Each row is a point on a landscape with many peaks, with its height.
A climber steps from a point to the highest of its 5 nearest points, and stops where none of them is higher. Distance is the straight distance between rows; heights are no part of it.
Baneg (h 1.42): [153 122 111 188 126 121 122 158 194 116 117  57 168 114 127 184 186 130
 126 134 136 146 177 134 143 103  85 118  80 192 105 179 103 172 117 163
 107 143  81  81 111 122 201 170  89 147 163 137 141 121 156 210  87 144
 158 114 170]
fidi (h 1.43): [121 111  44  84 111 109 111 115 119 138 148 192  88  84 135 121  59 129
 152 137 100 164 106  79 133 135 157 123 108  96 183 130 172 117  61 116
 172 128 195 102  80 145 140  86 167 140 119 143  88 114  94 160 107 107
  89  86 108]
tuz (h 2.20): [148 108 166 137 137 142  99 122 109 134 137 128 163 128 126 139 165  89
 100 119 170 115 130 147 126 140 145 113 156 130 107 125 120  80 159 155
 152 157 103  79 157  99 133 124  98 131 128 142 103 129 164 142 120 167
 186 161 129]
Zodu (h 7.00): [ 76 114 122 111 125 160 106 171  84 163 149 150 121 126  87  85 109 139
 150 108 169  94 113 133 160 113 130 114 149 123 118 120 105 108 135 133
 169  93  95 114 137 142 113 124 100 110 150 167  81 125 164 132 161 138
 180 177  99]
Nekeb (h 2.58): [124  50 108 150  96 156 116 170 152  78 119  86 132  82 115 113 163 139
 162 107 127 118 102 123 184 186 100  60  70 115 118  98 133 173  50 115
 192 124 169 132  84 203 113 136 104 122 124 141 119 128 103 155 160 106
 116  69 180]
Pufo (h 4.57): [ 41 132 183  66 191 147 138 116 121 184 147 159 140 164 118 122  92 152
 144 173 133 101  90 144 156 172 165 146 203  14 132 124 137 133 208 142
 168 140  76 123 150 140  93 125 117 146 101 150  82 157 153  83 150 104
 125 178  72]
pap (h 5.48): [146 147 161 156  88 150 152 146 101 116  88  95 110 154 131 118 153 178
 121 114 126 105 125 131 106  85 107 136 145 166 108 120 113 158 150 107
  62 125 153 169 115 127 101 164  86 132 135  99 159 159 118  78 151 180
 178 155 130]
sis (h 4.46): [173 160 155 181 123 138 150 131 156 123  77  77 144 181 127 152 213 130
 108  99 155 128 155 142 106  89  89 159 135 222 112 166 132 151 164 138
  76 147 115 131 100 117 160 145 100 129 127  88 161 145 166 172 123 185
 171 121 139]
Mepad (h 4.60): [ 59 134 106  71 153 116  94 154 104 166 156 213 120 125 125  92  68 135
 159 126 103 128 116  97 124 123 157 118 132  92 163 118 145  98 155 127
 175 111 108 114 119 121 102  93 149 127 122 163  77 105 126 141 130 116
 121 152  70]
visik (h 3.46): [162 137 103 203 122 138 135 149 148 149 114  64 164 174 107 185 187 123
  79  63 156 117 165 136 136 105 107 134 127 197  96 214 108 121 175 147
  96 148  89  81 130 131 178 134  97 153 146 144 124 140 167 165 126 184
 165 126 145]
vira (h 2.83): [133 107  99  95 113 137 106 108 168 134 137 172 103  85 128 132 106 121
 163 142 113 157  82 128 162 186 175 109 114  66 148 130 188 115  39 107
 187 120 194 125  84 206 121 145 151 126  85 141  79 115  99  91 120  76
  70  75 161]
kimu (h 2.30): [138  64 119 175  99 137 114 166 160  89 121  74 164  77 127 142 167 131
 144 125 126 159 111 130 168 159  93  64  84 139  89  91 103 172  68 139
 163 127 149 120  82 195 130 141  95 142 164 117 145 119 105 174 139 121
 119  87 197]
pakuv (h 5.04): [120 119 126 167 124 131 104 149  85 136 118  97 146 108  89 116 133 129
 135  99 151 111 123 150 146  85 106 115 138 146 100 125 108 126 142 130
 116 110 133 118 143 132 123 134  89 135 148 135 107 133 152 126 136 152
 188 180 134]
tar (h 3.03): [151 148  57 133 115 124 126 157 146 101 159 100 111 106 102 115 101 123
 132 114 139 154 133 104 131 122  95 115  91 168 123 145 103 145  99 141
 154 118 136 127 120 130 155 135 130 137 147 124 140 117 112 169 134 131
  94 125 137]
vuz (h 7.25): [ 96 125 134  87 158 107 142  81  96 183 144 172 164 211 147 137  88 105
 100 106 127  97 130  90 114  91 145 112 152 120 139 198 169  47 216 115
 176 150  91  77 172  84 121  78 125 119 126 128  96 117 163 158 180 167
 138 116 107]
sezo (h 3.52): [145 116 129  94 125 138 142  97 141 100 145 157 110  87 128 136 122 137
 134 163  96 153 117 160 153 180 155 139 142  50 145  98 132 143  75 136
 128 114 175 172 108 150  96 145 180 129 105  98 132 142 111  59 147  75
  68 101 144]
nekaz (h 4.69): [113  82 153 123 146 133 118 118 109 123 124 148 141 105 107 116 137 114
 142 148 136 128 124 179 145 138 137 128 154 109 105  85 112 145 128 121
 132 131 142 139 143 121  99 139 120 123 121 135 123 135 142  82 145 125
 145 151 128]
gaz (h 2.97): [121  92  63 106 105 142 105 145 148  93 147 122 123  88  94 116 118 102
 177 139 145 150 103 119 162 148 108  98  79 128 117 122 104 149  70 134
 206 108 148 116  98 189 102 127 119 118 131 140 102 114 116 166 146 102
 126  78 165]
tob (h 5.03): [189 174 174 176 128 132 147 132 144  96  88  81 123 128 137 156 197 134
 112 131 130 128 137 134 126  99 109 148 129 198 127 126 105 180 138 118
  44 137 132 149 116  95 115 156 123 101 126  86 160 143 151 123 102 183
 155 126 135]
pesul (h 5.17): [129 163 111 125  98 129 159 123 113 140 112 109  99 144 130  76 122 155
 117 108 121 110 152  93  84  85 114 144 126 153 156 134 132 139 145  97
  74 127 136 173 137 104 120 121 129 121 131 106 150 144 106  83 144 155
 152 153 116]
rorov (h 3.04): [109  73  98 149 104 166  91 165  99 110 126  88 132  98  92  98 161 158
 166 107 150  91 110 121 230 108  98  95  85 126 100 100  60 148  76 131
 174  97 108 109 104 186 109 127  75 127 175 148 110 138 159 165 169 145
 170 119 159]
musi (h 0.27): [109 115 143 105 127 150 103 137 135 126 149 153 130 112 127 155 164  80
 164 151 184 123 116 154 138 140 164 129 119 139 116 137 135  90 110 184
 182 138  58  66 170 127 143 137  82 116 133 174  93 110 135 159  97 119
 167 145 109]
zire (h 2.66): [103 141 155  97 116 107  74 123 185 100 185 188 142  87 138 177 115  69
 168 203 140 147 108 144 113 187 163 161  98 147 110 103 177  88  80 147
 180 117  94 100 138 165 116 140 115 129  96 143 121 109 133 175  69  76
 109 113 124]
tera (h 3.66): [109 104  94 117 114 131 103 149 122 106 156 144 116  99 124 120 117 103
 156 131 138 135 128 131 136 115 107 109 110 151 122 113 100 135 118 139
 166 119 118 124 133 130 118 130 124 123 130 143  98 132 127 143 126 112
 156 155 127]
vos (h 4.48): [178 133 191 136 146 108 155 137 152 105 103 125 133 130 159 139 158  91
  98 129 132 144 149 156 108 145 144 155 141 171 109 109 132 122 136 110
  81 161 131 131 153  62 113 135 138 105 121  98 164 131 144 123 125 153
 137 133 129]
bibir (h 2.25): [182 117  50 146  73 123 144 166 164 105 141  82 127  96 124 127 111 137
 145 124 132 158 115 115 137 154  85  98  72 137 123 152 118 183  58 132
 170 136 157 126  76 176 159 143 130 134 134 111 120 112  67 152 137 109
  73  59 187]
Dofut (h 4.18): [ 70 106 164  91 172 146 123 108 109 121 155 158 144 119 106 116 135 144
 152 181 141 114 114 183 176 164 163 153 181  62 123  89 120 137 163 133
 157 128 121 150 149 133 109 132 117 148 109 132 102 145 137  78 162 104
 137 160  94]
Muvi (h 3.20): [160 121 126 147 124 129 117 128 171 131 132 112 156 125 121 147 170  90
 113 119 162 125 170 148 104 123 126 126 103 185 112 152 119 140 133 158
 127 154  90  87 150  90 173 143 102 136 127 132 111 110 142 180 103 158
 171 143 140]
vurig (h 4.23): [184 122 178 177 145 123 123 134 141 106  81  76 138 128 138 174 190 128
 119 113 142 133 154 149 120 117 101 136 121 173  97 118 122 159 128 127
  61 144 128 133 133 109 131 141 108 120 149 102 154 145 157 165 108 163
 188 152 137]
bas (h 2.81): [ 46 138 201  63 168 138 127 120 128 183 165 185 131 181 132 153 110 115
 139 167 130 133  95 105 139 163 180 175 187  49 123 118 165  93 196 144
 200 134  72  85 169 114 100 124 120 134 104 173  83 126 134 116 143 107
 152 152  74]
Vuro (h 3.19): [116 123 195  91 170 118 134 113 123 116 161 161 121 136 150 117 121 102
 109 166 115 156 131 159 130 177 144 162 165  61 126  99 145 125 151 129
 128 151 140 139 154  95 100 125 154 135 102 108 127 140 121  74 130  98
 119 126 113]
matiz (h 2.54): [139 111 103 115  85 125  90 138 184  97 148 140 155  81 122 152 139  84
 169 156 146 167 111 140 120 155 109 108  67 160 108 115 132 134  68 143
 199 119 111 106 132 193 125 139 111 136 131 130 118 115 114 181  90  83
 112 102 169]
guge (h 3.53): [130  96 139 173 141 146  91 140 114  99 119  84 132  95 109 142 170 123
 136 121 158 128 126 157 153 105 100 108 106 151  99 117  81 155 111 147
 112 120 120 115 122 139 133 141  96 139 160 146 134 127 161 168 109 137
 180 147 151]
rumun (h 4.08): [ 90 160  78  98 127  94 139 109 109 159 111 155 115 170 129  75  74 147
 126 121  84 141 155  73  65 104 117 101 117 107 180 156 158  91 179  95
 122 134 130 141 129 112 155  92 149 138 144 159 135 119 106 111 124 130
  96 129  77]
mikid (h 3.11): [144 133 128  96 130 105  97 100 178  98 154 165 132  87 168 147 110  90
 150 169 118 164 123 154 112 187 146 140 117 108 102 104 158 115  76 144
 145 128 153 151 113 154 117 135 165 128 101 112 137 134 108 133  88  52
  80 110 144]
mes (h 3.57): [105  67 164 138 147 151  89 123 108  71 118 113 160  86 127 143 158 127
 155 151 131 128 120 194 183 128 141  94 143 110  94  68 118 144 101 157
 134 119 141 120 143 158 107 159  96 130 128 124 133 143 146 123 142 107
 141 146 151]
medos (h 7.16): [ 58 126 155  87 167 121 134  96  98 186 146 174  94 157 125  98  76 177
 126 164  99 129  93 102  93 149 131 136 157   4 163  96 141 132 146 113
 100 157 118 173 136 121  98 106 126 126 125 133  88 159 127  55 141  82
  93 143  78]
vop (h 4.95): [111 173  99 153 113 120 168 123 114 147 121  97 131 188 132 102 119 145
  91  67 131  90 147  99  97  82  98 139 134 183 150 205 130 126 204 114
  96 122 123 123 133 116 146 112 113 149 131 113 146 135 126 128 151 160
 149 140 109]
vuv (h 2.15): [147 143 108 194 118 142 112 160 118 173 103  93 163 147 102 169 190 119
  84  58 177  78 133 149 157  94 104 111 114 152  96 211  82  82 156 164
 122 131  85  66 132 134 179 132  74 169 146 175 128 129 170 178 123 195
 173 133 126]
Mupu (h 4.68): [185 165 120 148 110 103 173 137 166  87 109 108 112 111 153 140 162 116
 122 141 133 146 151 108  97 137 119 139 109 175 131 126 105 178 120 124
  84 122 121 178 113  89 126 150 166 115 123 101 183 115 108 135  87 147
  93 106 134]
lal (h 5.00): [158 126 138 133 133 138 137 123 116 105 121 124 114 113 129 101 136 125
 128 122 119 155 130 133 123 117 127 130 133 156 112 111 121 161 142 124
  91 123 150 164 123 101 102 131 127 106 129 106 146 135 115 102 134 144
 140 145 127]
Kub (h 4.70): [ 85 181  75 130 103 114 147 111  91 182 115 130 134 207 127  60  47 184
 129  76 114  74 133  88  69  64  90 101 123 111 198 181 151  86 195  79
 131 116 110 145 135 155 144 109 126 146 150 155 127 124 125 105 132 128
  92 142  86]
bam (h 4.55): [100 157 153 120 115 107 157  89  76 208 130 134 161 207 149 110 109 115
  86 105 122  92 135 117 110  84 136 120 149 136 143 181 171  75 218  90
 123 165 112 114 165  95 101  80 122 108 133 114 129 154 166 114 162 156
 148 131 118]
tope (h 3.06): [169 172  60 132 124 100 149 144 187 108 131 141 105 132 156 139 100 131
 114 144 127 154 157 109  92 131 107 126 101 184 136 150 141 132 121 139
 150 115 124 138 120 113 172 139 169 125 109 122 150  89  97 171  79  98
  59 108 127]
Bimaz (h 3.97): [ 99  97 164 151 142 160  84 130  84 162 110 121 154 126 108 127 168 128
 143 117 194  79 103 168 178 120 168 136 171 111  87 110 103  94 123 173
 144  98 100  83 159 128 120 142 100 122 141 192 108 129 175 111 140 141
 214 165 109]
gatad (h 3.79): [121 132 138  97 159 122 128  89 125 141 154 197  81 112 121 124  73 140
 128 177  59 155 129 102 118 172 181 153 139  23 154 100 157 123  71 136
  97 134 176 171 102 122 122  98 202 145 108 102 109 141  93  71 131  84
  82  99 111]
lil (h 2.50): [135 106  80 154  80 136 123 148 118  85 116  42 137 118 100  97 133 149
 147 105  97 138 119  98 181 122  71 105  83 146 109 118  94 185  90 113
 126 131 151 151  89 174 146 146  97 112 156 133 115 136 102 144 162 136
 144  87 169]
netu (h 3.84): [116 131 132 101 158 116 119 131 110 140 158 166 136 133 131 115  94 102
 116 124 122 125 136 122 101 131 138 136 149 114 140 135 152 107 175 120
 144 139 116 125 150  86 118  99 136 122 125 142 102 120 133 114 143 134
 140 166  96]
tapuv (h 5.43): [102 180 103 183  76 168 152 158  90 170 115  75 152 171  77 100 108 183
  99  55 140  58 135 108 117  58  85 156 136 173 127 178  92 120 189 114
  87 126 126 109 116 195 149 128  79 165 146 144 167 135 146 122 150 165
 169 147 139]
mef (h 1.66): [131  90 176 123 161 150 111 116 144 101 119 149 177 101 132 175 171  78
 139 167 161 127 131 184 145 145 155 132 124 136  95  96 135 113 105 160
 139 135  98  99 165 124 129 146  88 121 101 142 138 128 144 133  99 124
 176 144 140]
pafur (h 4.67): [140 126 121 108 109 126 135  98  96 136 123 141  74 113 113  94  93 162
 143 140  92 131 149  74  92 125 151 125 121  84 174 125 133 133 107  98
  78 130 147 189 105 117 112 123 162 112 153 111 133 136  93  55 136 113
 101 130 118]
kufem (h 3.78): [165 160  23 122 103 110 163 159 124 115 147  90  73 106 105  92  77 172
 143 101 115 137 137  67 122 114 106 134  98 136 165 160 107 148  90 100
 126 114 145 126 101 150 176 107 146 138 136 139 110 113  78 152 143 111
  88 100 128]
Maz (h 1.81): [143  90 206 173 168 155  89 115  64 175 108 113 164 137 115 145 181 129
 121 113 184 108  96 190 165 136 178 116 184  97 105  97 110  88 146 138
 115 141 121  87 148 123 133 152  91 146 116 147 135 144 173  93 159 147
 185 164  93]
venu (h 4.30): [ 58 141 177  73 173 136 149 109  97 218 150 169 157 197 163 137  66 138
 112 140 121 114 100 103 127 137 148 119 191  31 131 129 150 101 199 116
 160 169  89 101 151 108  75  80 118 115 112 150  82 152 135  95 152 121
 132 150  84]
vomul (h 4.71): [ 87 121 148 121 107 135 129 118  69 173 129  99 127 132 121  57 111 178
 106 121 110  84 124 120 105  97 125 116 163  95 137 100 119 135 134 104
  81 116 151 177 156 156  82 142  91 119 128 118 124 170 134  65 177 141
 141 181 113]
Dudo (h 4.16): [137 160 156 106 137 119 154 110 144 114 107 150  79 158 157 128 120 129
 101 132 104 134 151  99  64 137 141 140 117 127 147 128 147 118 155  98
  80 156 129 163 132  64  99  96 161 108 118 100 157 112 113  99 121 140
 103 108 109]
nepir (h 3.85): [136  79 135 139 116 144 124 113 137  64 104 104 138  93 127 127 159 155
 143 133  97 158 121 178 162 144 143  93 136  83 129  87 113 164  65 123
 106  97 186 178 129 170 102 161 137 125 117 108 137 151 102  83 164 110
  89  95 172]
nilev (h 3.14): [153 158 116 108 128 105 120 139 159 119 144 189 103 121 161 131  99 103
 119 148 106 160 145 102  89 131 125 134 106 138 138 125 159 112 129 136
 133 130 131 123 136  76 148 116 189 112 123 133 145  92 115 146  94 118
  72 139 123]
dufat (h 5.46): [108  90 125 172 111 150  87 152  75 166 112  96 137  92  93 125 158 131
 132  88 188  98 110 146 190  94 117 109 113 115  88 131  61 116 113 165
 135  82 104  84 127 150 145 129  88 145 169 182 113 139 183 147 122 145
 197 157 129]
zenog (h 3.70): [ 96 135 124  73 159 105  87 137 137 143 167 215 104 117 142 137  81  95
 130 147 112 143 127 110 109 149 155 144 128 104 150 117 173  84 135 141
 183 126 127  95 115 116 138 121 164 119  96 152 107  90 101 146  92  99
 110 136  84]
lam (h 3.02): [120 150 124  77 131 112 114  82 174 129 167 201  88  94 153 153  98 107
 135 191  75 176 105 132 141 195 180 166 132  40 124 111 167  95  78 143
 152 120 176 127 104 151 140 116 200 169  76 119 115 127 110 103  73  55
  66 100 121]
kene (h 2.23): [169 125  50 118 103 101 128 129 126 137 144 152  75  99 142 132  71 148
 137 131 110 157 136  73 122 137 137 121  93 117 167 149 140 130  45 107
 171 118 189 129  75 173 145 109 182 138 133 135 106 111  72 137 117 107
  70  78 149]
fiva (h 3.96): [133 136 111 122 147  96 147  88 144 147 117 139 131 213 151 131 129  89
  90 100 103 117 146 122  93 113 122 141 134 188 159 191 176  78 209 104
 131 148 111 100 165  91 143  84 139 135 113 137 128  99 147 176 157 164
 101 111 127]
risof (h 3.62): [144 114 169 115 131 122 135 118 127 151 137 139 160 174 159 127 132  79
  81 106 147 136 136 133 101 138 149 134 147 147 128 134 148  97 177 116
 111 176 112  91 169  64 114 100 117 114 121 100 126 121 146 135 145 150
 140 142 130]
fev (h 3.95): [191 165  85 169 102 107 166 152 183 102 134  87 128 102 139 163 129 139
 134 129 126 156 150 123 131 121  90 135  79 207 112 151  94 190 121 142
 127 116 111 141 113 118 183 160 136 137 140 115 131 111 101 185 100 111
  99 106 166]
dab (h 4.31): [104  58 147 157 152 149 103 136 104  83 103  76 139  97  99 119 172 184
 158 129 125 107 118 190 214  95 130  95 157  84 125  56  93 148 112 116
 106  82 173 143 107 191 111 162 115 127 134 120 160 167 136  79 180 115
 134 112 167]
kasol (h 2.26): [173  81 170 186 150 132  96 140 126 136  87  85 163 117 123 161 200 108
 110 110 172 131 149 158 156 103 106 112 129 154  90 125 103 133 110 150
  92 139 114  84 139 122 145 149  88 131 145 150 145 135 157 178  97 149
 179 159 142]
fatos (h 3.09): [146 106 172 115 154 122 108 110 168  67 118 138 158  94 149 159 165 106
 141 187 122 155 122 193 148 165 142 112 146 118  65  73 136 135  80 148
 122 104 148 144 126 159 113 162 131 146  94  89 189 136 141 104  97  83
  99 102 157]
Lezos (h 1.09): [ 91 123 194  88 142 169 134 108  81 180 138 168 164 164 122 151 134 109
 119 124 178 106  98 152 149 148 192 131 176 106 104 148 127  66 182 159
 180 126  67  59 158 103 105 126 103 114 126 188  83 111 148 113 146 132
 187 160  83]
zisu (h 3.67): [161 132 159 161 102 135 152 106  92 175 119  97 164 195 120 146 155 115
  76  66 164  84 119 135 128  79 150 144 162 183 133 200 144  67 186 110
  80 155 133 119 138 115 106  91  98 142 122  90 179 161 177 148 174 208
 156 113 122]
paro (h 3.74): [163 166 105 149 142 110 178 134 200 109 110 107 141 181 137 137 144 107
  93 105 121 128 183 118  82 119  97 148 123 213 143 183 144 138 180 137
 126 140 107 117 148  82 161 137 146 113 121 113 131 107 131 173 119 150
  90 114 131]
dag (h 4.94): [ 76  67 134 134 152 159 101 142  68 125 117  99 147 109  79  90 137 167
 169 124 132  72  99 173 209  93 142  92 180  93 125  83  87 141 103 109
 125  80 144 148 133 189  93 158  95 120 123 140 102 169 166 101 173 124
 154 135 135]
fiso (h 3.43): [137 158 106 114 165  76 156  92 187 139 105 184 101 181 176 136 108  99
 119 128  94 153 156 102  69 132  96 131 113 163 157 156 205 100 171 123
 148 148 127 118 140  67 156  98 184 131 102 136 161  79 114 175 107 137
  71  84  94]
Sim (h 4.19): [163 148 124 121  99 124 142 100 109  96 120 151  76  98 132 136  94 135
 123 162  96 151 148  90  79 149 169 137 112 116 169 116 135 142  69 110
  77 121 153 194 102 112 121 116 193 118 131  84 143 140  86  80 114 109
  73  97 139]
gibip (h 3.76): [173 199  72 138 106  91 165 117 160 108 119 124  67 115 148 144 102 162
 137 130 120 150 149  92  78 122 119 150 103 177 182 162 123 128 106 131
 121 109 135 158 104  84 166 107 189 112 133 128 154  92  82 149  80 118
  59  93 128]
Bukeb (h 3.27): [ 65 130 183  70 180 153 125 123 123 139 165 186 134 127 130 145 118 103
 150 156 139 133 107 144 143 166 177 161 172  63 129 104 149 116 175 129
 173 125  87 103 159 125 110 144 126 142 101 173 103 114 137 105 129  93
 133 161  77]
Gupa (h 1.47): [128  61 157 146 146 151  84 129 148  89 120  98 168  87 149 186 189 106
 121 174 171 138 130 173 141 141 131 116 107 164  75  83 107 135  72 171
 113 114 103  86 147 139 146 148  80 135 135 127 162 132 131 172  83 111
 152 131 174]
sel (h 3.37): [176 121 156 170 120 125 136 140 141  69  91  69 147  94 153 148 178 128
 134 166 103 176 136 162 143 131 110 110 116 163  94  87  97 186  82 149
  81 101 144 170 103 148 111 155 136 110 145 100 172 128 116 147 110 131
 137 100 176]
padal (h 5.02): [ 87 152  95 148  95 128 148 148  88 166 123 107 141 160 113  61  75 151
  94  66 139  60 134  99  81  94  98 114 136 134 161 150 125 121 178 102
 124 105 119 127 149 137 140 104 106 138 166 128 117 125 152 116 146 152
 151 170 110]
nela (h 4.33): [115 136 120 151 106 129 141 101  98 201 119 116 172 197 120 136 116 109
  74  72 146  71 134 121 103  87 140 115 152 162 137 203 153  59 199 107
 130 137 109  89 159 124 115  90 104 137 150 114 124 136 164 133 157 182
 152 160 133]
bagi (h 4.65): [129 133 173 133 128 130 141 112 111 140 126 134 125 156 140 111 130 129
  92 125 134 129 130 124  94 128 122 156 150 117 130 122 156 126 169  86
  84 163 138 136 136  72  97 117 126 102 106 106 143 134 125  75 154 134
 140 150 101]
niroz (h 5.55): [ 57 105 101  65 139 131 119 157  73 184 162 193 101 117 105  62  70 131
 158 128 128 106  96 103 153 115 142 108 149  81 155 110 131 117 112 106
 160 114 118 149 120 162  91 105 129 117 143 167  58 126 121 110 149 111
 117 163  79]
bem (h 5.71): [ 72  80 144 130 150 153 102 134  58 145 131 124 145 116  97  94 140 144
 144 109 155  85 110 170 163 101 151 134 176 102 108  90  86 126 136 118
 118 101 121 125 136 142 105 149 103 125 134 149 101 161 170  90 152 127
 172 170 123]
vapeg (h 2.96): [151 104 137 173 110 106 112 137 155  79 114  73 152  86 148 154 165 128
 141 150 127 173 139 146 151 116 104 108  94 179  98 100  88 180  98 163
 125 135 141 147 112 141 145 158 107 127 151  98 141 129 122 175 116 127
 143 128 181]
beruv (h 3.68): [154 148 165  80 163 112 124 115 172 140 131 182 115 141 165 147 126  71
  88 152 106 157 142 122  99 187 139 162 130 100  93 123 179 107 143 115
 107 163 138 140 150  58 125 113 174 107  99 112 161 111 115 110  88  99
 100 110 124]
gize (h 3.58): [121  72 125 106 126 145 113 123 138  63 134 142 150  74 122 129 140 114
 175 154 120 167 104 179 171 155 141  98 120 105 118  79 115 145  66 134
 153 106 159 148 126 181  99 151 132 126 113 117 124 143 123 111 148  97
 121 109 183]
Pilez (h 3.26): [119 148  59 115 120 108 135 146 129 131 156 130  86 120 120  92  75 144
 139 109 129 148 139  90 105 106 106 107 103 144 156 146 129 129 125 122
 151 125 137 134 120 121 161 102 134 125 143 131 121 102  85 138 132 110
  97 134 110]
Vir (h 3.01): [145 168  87 113 128  91 140 102 141 126  98 181  70 142 151 134  82 153
 117 149  92 160 156  67  68 134 153 138  90 109 185 135 158 106 101 123
 124 134 159 156 101  80 163 105 220 122 137 113 142 104  97 133  92 122
  60  99  98]
dovev (h 5.05): [ 79 125 140  79 167 124 122 115 113 148 179 222 109 101 139  98  70 135
 139 157  90 150 110 113 114 143 142 142 150  62 155  98 158 111 128 129
 139 135 125 147 130 134  99 103 145 125 110 150  94 122 105  95 128  95
 105 144  87]
sepi (h 3.10): [191 169 148 151  66 141 153 119 128  59  91  75 104  93 129 158 162 172
 158 165 111 128 130  88 126 112 123 127 119 148 169 103  83 180  68 122
  62 118 165 188  81 140 108 159 150 111 148  78 183 149  81  90 126 166
 120  80 160]
Fudin (h 1.97): [175 185  77 124  95 107 183  95 138 106 107 125  50 141 140 138  64 184
 159 154 107 134 143  48  91 121 165 147  82 130 199 150 140 115  54 108
 131 131 161 148  68 110 171  98 213 142 135 101 142 120  70 152 109 120
  73  82 122]
loto (h 3.13): [174 175  97 172  89 123 177 153 146  72 101  48 131 119 116 153 168 179
 133 124  96 149 111  95 176 107  77 138  96 196 148 145  81 208 116 137
  88 135 110 162  81 152 190 172 118 125 150  95 165 116 105 167 108 139
 124  98 169]
zogom (h 3.86): [140 171 172  95 161 103 155 101 186 157 101 176  96 172 202 155 128  98
  96 125  71 162 120 111  72 185 138 166 107 101 154 132 168 106 141  95
  99 160 112 127 138  34 126  99 220  97 110  94 174  92 127 122  85 133
  68  64 132]
zev (h 6.10): [119 124 129 167  92 143 113 159  58 149 105  58 134 133  85  91 128 174
 119  89 122  74 125 125 151  76  77 134 118 126  98 139  78 163 127 122
  86  98 145 130 123 150 125 145  85 147 166 140 143 150 154 133 143 152
 196 157 118]
taru (h 4.99): [151 130 114 123 130 116 134 152 165 116 152 147 128 125 127 140 123  88
 130 105 148 118 166 138 108 124 113 127 112 167 116 139 143 116 160 152
 151 142 117 104 160 102 158 131 119 135 130 120 107 102 137 148 111 138
 141 156 132]
siseg (h 3.64): [167 117 152 153 109 133 131 118 142  73 120 103 137  89 152 130 156 126
 145 143 111 169 108 172 148 168 126 100 115 131 105  93  98 160  56 137
 102 109 173 185 103 155  93 149 146 115 119 103 173 142  98  98 127 107
  85  98 189]
dak (h 5.06): [ 84 116 165 133 148 126 105 121  60 167 122 133 148 117 111  87 119 157
 115 105 139  82  90 145 136 129 144 129 180  88 104  81 124 144 152 113
 111 134 133 149 142 133  93 139 103 124 117 123 113 166 151  59 154 134
 158 178 111]
Rigin (h 3.55): [120  89 101 100 138 133 117 125  99 111 154 135 120  82 104  87 120 129
 163 133 104 133 113 159 159 136 151 114 144  76 157  92 116 146  81 121
 151 114 160 164 111 166  88 144 130 107 117 130 100 134 122  86 174  99
 101 130 139]
vuva (h 4.29): [150 176  97 160 126 131 166 144 161 127 129 105 112 174 108 130 140 132
 106  96 138 106 164 123 100 104  91 130 120 197 134 170 138 146 174 126
 114 129 116 116 147 111 160 132 123 126 140 123 120 119 132 155 122 158
 133 138 128]
bedig (h 4.98): [123 174  62 141  79 136 176 162  95 127 140  69  97 144 104  77 104 180
 133  93 114  95 131  75 112  85  78 155 122 157 145 144  95 148 155  99
  95 121 130 150 111 152 158 134  99 136 150 127 140 148  94 106 144 130
 145 137 123]
lum (h 1.78): [ 69 145 195  52 201 158 113 114 168 137 179 171 131 155 148 178 114  92
 109 207 101 140 100 149 147 208 151 223 177  41 117 113 172 115 173 143
 182 151  96 104 180 117 135 121 143 142  72 127 127 117 139 120  97  87
 113 125  85]
setu (h 5.47): [149 136 127 198 114 129 129 150 124 132  99  86 142 144 104 144 171 125
  95  79 150 103 132 137 127  86  94 135 131 168  88 173 111 125 166 139
 117 145 127 111 131 115 138 120  96 141 136 143 135 138 164 143 125 179
 177 157 125]
suri (h 3.42): [179 161 117 108 136  86 144 131 208 136 112 147 129 155 182 171 126  79
 109 126 122 137 157 110  66 142 114 149 106 194 134 148 168 118 143 132
 123 130 112 128 144  82 151 113 179 115 116 117 159  92 116 182  76 133
  69 112 128]

For each start below, name the point where the climber stops.
Fudin -> zev
Nekeb -> Zodu
vira -> Zodu
Vir -> zev
kene -> zev
mikid -> Zodu
zogom -> zev
